Each row is a point on a landscape with many valleys, with its height.
A ball rolls from a point to whichever of its 6 nearest points has the largest drop for the distance, and stops where none of them is lower. Distance is the straight distance between rows; heights are no part of it.
tovad: [-18  -1 -14  -6  -5  13  -3  11  15   2  18  -6  16   8  -7  19 -15  16
   3  -3   5  -4   0  15  19 -15]  height 292
Kel: [ -6 -13 -11 -11 -15  14   1  18  10   5  19   0  12  -6  17  18  -5   3
  13  -5  33  13 -16  17   7  -4]  height 516
gumu: [  8   3  25  11 -23   8  -7   6   8  -9  -2  -1  -3   2  19 -19   4 -21
  -9   4   6  13   5 -28  -8  10]  height 321
pugu: [  8  -3   7   5  19 -21  13  -5 -16  14  -7 -13 -25 -14   0 -10  12 -10
 -11  -2 -14   0  17 -21  10  11]  height 549
Pez: [-23  21 -14   3  18  -7 -19  18 -10   0  21   4  -2  11   1  17  -1   8
  14 -17 -19 -11   6   5  14  20]  height 572
Guted: [-22   6 -18  -6  -7   2 -12  27   6   9  22  -4  10   2  18  19   3   8
   5 -16  20  10  -9   4  16   5]  height 346
fek: [ 18  10  12   4 -21   9 -11  -2   6 -11  -5  14   6  15   3 -28  -5   0
   2  12   1  -5  -1 -11 -12   4]  height 370
puz: [ 13  11   4  -2 -20  16 -15 -28   2 -10 -17  12  -2  18   5 -28   8  -5
  -7  14 -14  -9   1  -9 -11  -7]  height 432
nopas: [  9  -5  28   6   0  -6  16 -13   0   1 -24   6 -28 -28  -6 -23   4   0
   6 -11 -15   1  14  10  11  -5]  height 527
Vaned: [-14  12  -2   1  -4   2  -4  13  -1   6   8 -12  -6 -11  -9  16  -3   5
   4  -9  -1   3   7  15  35 -19]  height 241
nosur: [  2 -18 -13  -6  -8  28  -5  11  22   9  17 -15  21  -6   1  15  -7  -6
   3   1  23   4 -10  22   2 -10]  height 547
Gim: [ 21   3  -1  10  13   5   4 -37 -18   4 -28  -3 -19   0  -3 -26  13 -20
   3   3 -22   1 -10 -16 -15   7]  height 364
dak: [ -1  -8   1  -5 -15   5 -13  12   9  -4  12  12  12   6  18   2  -6  -2
  11   1  26  10  -9   2 -10   3]  height 484
Dume: [ -5   7  -6   6  -4 -18   3  18  -6   4  13   3   3   0   5  -8   5   4
  -7   4   8   6  -2 -18  19  10]  height 405
fug: [ 16 -13   9  22  16   0  17 -29  -7  16 -37 -22 -16 -10   7  -8  11 -21
 -13  -4  -5   6   1 -26 -21  16]  height 407
fav: [-11  -7 -17  -9   2  18  -8   9   7   5  32 -13  13  -3  22  27   7   3
  11 -19  25   0 -14  26   2  -3]  height 461
nuf: [-14  -2 -21   3   3  15  -1  -2  14  -8  13   8  17   9 -16  31 -11  21
  -1  -3  -1 -12   5  30   8 -18]  height 246
lage: [  6  -3  -3  11  14 -10   8  -5  -8   6   2   8  -2  13   1 -11   5  -6
 -18  19 -11 -10 -10 -14 -19  25]  height 344
zal: [-13  -9 -12 -16  -3   1  -8   7  12 -15  15   0  23   5  -1  33  -1  19
  12  -6  25   5 -12  32 -11  -2]  height 590
Falet: [  9  -2  15   4  -6  -9  11   8  -6   8   1  -9  -7  -8   8 -18   2  -8
  -9   3   1   4   8 -30   2  12]  height 365
Dom: [ 10   3  13   4  -3  -4   4   3  -5  -4  -2   3   7  12   6 -20   9 -18
  -8  13   3  -5   2 -27 -12  29]  height 329
nup: [  2   0   3  -1 -18  10   4   8  18   5  -1  -9  11  -7   0   8  -7   9
   7   1  13   4   1   9  24 -20]  height 142
tev: [ 15 -11  17   0  17 -24  25 -14  -2   0 -21 -13 -33 -24  -7 -14   8 -10
   0  -6  -3  -3  24 -14  -9  15]  height 187
feber: [  7  -8  -5  -6 -31  16  -3   1  22 -10  -3   6  22  -2   1  11 -14  -3
   6   5  21   7  -4   6 -16  -3]  height 613
Tem: [ -3   0  -7   6  15 -16  -3   4 -14   6  11  -8  -3   8 -12  -7   0  -4
 -17  10  -1  -9  -3 -18  -4  19]  height 391
pir: [ 18  -5  10  15  10  -8  21 -16  -5   7 -23 -21 -20  -7   8 -11  12 -21
  -9   2   2  -8  10 -38 -15  15]  height 360
raku: [ 11   2  27  10 -39  15   5  15  17  -5   1   6   5 -11   8  -3  -5 -21
  13   1  21   0   7   2  -2 -17]  height 398
mepo: [ 24 -41  -8 -22   0  26  -4 -11  20  -9  23  -3  28 -14  -1  34  -8  -3
   8  -3  22  11 -17  22 -20   6]  height 606
popan: [  1   3  -7   3 -19  13   0 -13  10   3  -2   7   9   9  -9  -9 -12  10
  -4  10  -3  -7   1   9  -7 -15]  height 530
pip: [-20   9  -4 -12  13 -15 -14  20  -5  -1  17  13  13  11  -1  23   6  14
  10  -8   2  -7 -10  -1  -5  14]  height 467
kuzos: [ 17   5  14   5 -20   4   4  -9   0   7 -28   1 -18 -23  -1 -17  -2   4
   1  -4   4  -6   9  10  14 -27]  height 603
Kesat: [ -9   4  -7  -3   9  -8  -6   1  -9   2   8   7   1  14  -9  -7  -6   5
 -10  15   0   1  -8 -11   2  14]  height 520
bomuz: [  4 -13   0  -2 -24  17   1  22  14   1  15  -9  20 -14  19   3 -11 -12
   7  -3  30  15 -17   7   5 -14]  height 512
gufe: [-13   0   2  -9   9 -20   0   9 -14  -2   4   6  11  20  -4   2   1   7
  -5   3   1  -8 -14 -13 -11  20]  height 441
guv: [-10   9   2   0   0  -3  -3  17  -2  10  10  -9   1   2   5   4   2   8
  10  -2   6   9  -3  -9  25  -1]  height 322
fave: [ 13  -9   4   9  27  -2  12 -27 -14   5 -27 -13 -26 -14   2 -17  15 -12
  -9  -2 -24   8  -4 -14 -10  -3]  height 740
pazo: [ -8   8 -14   5  23  -2  -2  -2 -12  -3   2   9 -10  13 -13  -6   0  13
 -12   8 -26  -1  -2  -3   9   1]  height 792
nuv: [ 19  -3  17   6  20  -3   7 -21  -4   1 -45  -2 -28 -24  -2 -31  18 -10
   6 -13 -28   7   0  -5  -3  -1]  height 621
vame: [ 12  -2   5  10 -37  10  -3   3  20   3  -2   2   5 -10   5   1 -10  -4
   0   0  13   1  -4   0   6 -17]  height 445
dab: [-22  14 -16 -13  21 -13   7   9   0 -22  -1  12  16  16 -26  24   0   9
  -4  -2 -24 -10  16  13  -2 -25]  height 412
Dalal: [ 15   4  22   7 -28   1   7  -2  -2  -8 -16   5 -23 -25  -2 -16  -3 -10
   8  -6  -1 -12  13   6   5 -17]  height 653
nav: [ 18  -9  32   6   3 -16  13  -6  -6   2 -24  -3 -28 -21  -5 -23  10 -15
  -5 -11 -10  -1   7  -4  -5   2]  height 556
zopan: [  2   2  -2   9  20  -5   1 -15 -17  10 -11  -5 -22  -9  -5 -19   7  -6
 -14   5 -25   2   2  -9  11   0]  height 940
suput: [ -3  -2  -4   6 -10   8  -7  -6   8   6   2  -1  -1   0  -7  -3  -5  10
  -6  11  -1  -4   0  12  17 -20]  height 355
voga: [  2 -10  -4  16  24  -1  26 -31  -9   7 -28 -26 -29 -19   8  -2   5 -21
 -11  -7 -19  14  -1 -18 -11  12]  height 564
taki: [  6 -36 -12 -21   6  18   6  -7  22 -12  24  -7  33 -15 -17  43  -4   6
   5  -9  16   4   1  21 -17  -1]  height 612
lagov: [-14   9 -10   1  11 -13  -4  12 -11  14  13   2 -17  -6   4   0   0  12
   4  -3 -17   0  12  -3  27  -7]  height 397
varu: [ 19   7  12   7   0   3  -9 -23  -9   6 -20   7 -16  -2  -1 -29   5  -3
 -12   9 -16  -8   2 -12   2  -3]  height 599
bir: [  9  11  18   6 -22 -10   6  15  -2   6  -4   5  -5  -4   5 -13   1  -7
   4  -5  14   2  13 -13  13  -3]  height 361
nir: [  9  12  15  10 -33   9  -2   9   4   0  -7   9   0   0   7 -14   2 -19
  -5  10   6   6  -5 -10  -9 -12]  height 168
lazuv: [  6  -3  10   3  -6 -20  11  17  -6   8  -3  -6 -11  -9   9 -13   0   2
   2  -3   3   2  15 -10  27  -2]  height 401
Riva: [-13  -6   5 -24  -2  -1  -7   5   7 -25  -1  11  25   4   1  10  -9  15
   9  -4  24   0  -8  15 -16   5]  height 518
Bim: [ -4  -2   2 -12 -13   3  -7 -15   7 -25  -7  15  31  12  -8  -1 -10  12
   7   5  22   2   0  11 -25 -11]  height 561
Fop: [  6  -2  11   5 -11  -2   5   2   4   8 -11  -1 -10 -13  -3 -13  -8   4
   1  -8   0   7  18   6  18 -14]  height 486
vamid: [ 13  11  13  11  -9   4  -2  -3  -5  -2  -6   6  -1   9  13 -29  12 -20
 -11  10  -8  -2  -1 -29  -5  10]  height 341
Rup: [-16  -9  -9 -18   0   2  -7  -6  20 -15   6  -1  24  -1  -8  24  -5  24
  10  -1  22   5   0  20 -15  -5]  height 588
tud: [  8 -28 -10 -12  -3  23  -4  14  12   5  30 -17  20  -8  29  23   1  -9
  15  -8  29  17 -21  21  -3  -9]  height 541
bek: [ 19   4  29   5 -20 -12  22   9   1  -8 -11   2 -23 -16  -3 -18   0 -31
   6  -4   1 -10  27 -16   2  19]  height 447
bino: [-20  11 -14  -5  17  -6 -10  13 -17  -3  13  11  -1  12  -9  12  -1   3
   1   0 -18 -11   0   6   7   6]  height 323
nef: [-11 -18  -5 -20  -6  -3  10  -8  13 -17   0  -1  34  -6 -14  34  -6  21
  13  -7  16  -2   2  24 -26 -13]  height 616
sof: [ 11 -18 -13  -6 -20  20 -11   6  15  -2  13 -11  29  -6   5  21 -11  -2
   2  -6  26  14 -13  18  -5  -5]  height 562
Sul: [-17  -4  -7 -21   4   4  -8   9  -6  -9   9   5  14   8   5  20  -4  16
  22 -20  26   9 -13  20 -10  15]  height 551
lam: [  5  11  14   2 -32  -5  -2  18   8   0   2   7   6  -3   8 -14   1 -15
  -3   3  14  15  -3 -14   5   4]  height 309
dizev: [ 13  11  27  14 -21   8  -3  -5  -6  -7 -14   4  -9  -5  17 -31  10 -25
  -6   4  -5  -3   7 -19  -3  -7]  height 379
Fak: [-17   4 -15   8  15 -17  -2   6 -14  12  16  -3 -14   1   5   2   6   6
  -6  -1 -13  -6   5  -9  16  21]  height 494
letu: [ -6   7  -6 -10  26 -12   7  -8  -8  -5  -2  12  -7  23 -13  -1  -9   5
  -6   8 -32  -7   4   8   2 -11]  height 492
tet: [-22  10 -18  -5  14  -2 -13  14   3  -6  24   6  16  15  -7  23 -10  22
  12 -10   4  -4   1  20   1  -1]  height 415
toso: [ -6   3  -9  -2  -9   7  -1  -4  -3   4   6   1  10  13 -12  -1 -13  18
   3  14   4   1   1  12   8 -11]  height 595
pib: [-17   7 -13  -7  -6  -6 -10  15  -2   0  14  10   4   7   0  10   2   5
   0  -3  17   6  -4   2   3  18]  height 423
dokal: [-13   0 -24   2   9  18  -4   1  11   2  15  -7  11   5 -10  21 -18  11
   6  -8 -12 -11   8  13  20 -16]  height 227
gil: [-24  13 -24   4   8   7  -7  12  -1   4  21 -10   1   2   2  16   1  17
  20 -13  -6  -3  -1   6  20 -15]  height 324
gib: [-17   9 -17  -1 -10   0  -8  25   2  15  16 -14   1  -1   8  13   6   6
   4 -10   5   6  -3  11  30  -1]  height 294
munav: [-18   3 -16  14  39 -12  -1   5 -11  13  11   1 -16  10  -2  21   9   0
  -6  -7 -25 -20   1 -10  -5  24]  height 578
pid: [ 20   4  16  10  -1   0  -6 -14  -6   3 -20  -1 -19  -5   7 -27  16 -19
  -8   6 -18  -6  -5 -21  -3   7]  height 403
gudu: [-27  14  -1 -15  30 -16  -9  14 -16  -1  10  18   9  13 -14  19   5   5
   3  -7 -18 -15   6   9  -5   3]  height 531
mik: [-15   5  -6 -13   9 -12   4   5   8 -15   5  13  20  12 -22  13 -14  22
   1   7   3 -10   8  23  -8 -14]  height 330
duf: [  8   2  -5   5  16  -4  -5 -10  -5   3  -5  11  -6  20 -15 -11  -3   5
 -10  13 -21  -1  -1   6  -4  -3]  height 473
Vitut: [ -1   7  -3   9  22 -26   0   9 -16  16  12 -12 -18  -6   0   3   3   0
  -1  -4 -17  -4  12 -19  23  13]  height 519
gef: [-13   9  -6 -12   7 -11   1  12   0 -10   3  20  17  13 -15   9  -3  15
   6   2  -4  -5   0   9  -9   3]  height 491
zudo: [ 11   0  12  16   8   3  12 -21  -5  -5 -18  -8  -8  12   3 -21  19 -22
 -17  10 -11  -7  -2 -25 -15  26]  height 337
Kito: [ 14  15   6  10 -31  15  -9 -14  10   0 -11   3  -1   0   3 -14  -5   2
  -1   9  -1 -12   3  -4  -3 -19]  height 801
Bef: [  3  -2  -5  14  25  -5   8 -18 -17  13 -10  -7 -19  10  -7  -5   4  -4
 -13   9 -22  -3  -8 -21  -1  18]  height 505
nese: [  7   8   3   9  -3   3  -2 -12  -2   4  -8   4 -12   0   1 -17  -6  16
  -7  10 -20   5   3   4  10 -25]  height 680
tubid: [  6   4   6   7  13  -5   1 -23 -15  14 -22   2 -25  -5   0 -28   8  -4
  -7  -3 -34   8  -8  -4  -2  -6]  height 715
romom: [-19  -6  -1 -28   9  -8  -8   8  -2 -21  -9   6  19  -5   0  30  -7  17
  10  -6  22   3  -7  28 -26  -8]  height 559
Gagad: [  8   8   0  -4 -10   1  -4 -12   1   1  -5  13   2  15  -4 -18  -3   6
  -4  10  -3  -1  -4   0  -7   0]  height 488
moti: [  4 -23 -15 -22   4  26  -5   7   8 -11  21 -14   9 -11  23  32   0  -5
  16  -4  31  14 -16  31 -12   5]  height 563
Lopu: [ 10  -5  -4  15  28  -4  16 -17 -18  14  -8 -15 -24   5   3   7  10 -16
 -18   7 -12  -1  -2 -20 -15  21]  height 437
zaval: [  9   5   8  -3   6  -8  -3 -15  -2  -5  -7  11  -5  21 -15 -12  -3   4
 -14  23 -13   2  -1  -3 -11   3]  height 385

Where does a ball stop that starts at each point below?
duf -> nir
nuv -> nir
fave -> nir
tubid -> nir
mepo -> nup
moti -> nup
Kel -> nup
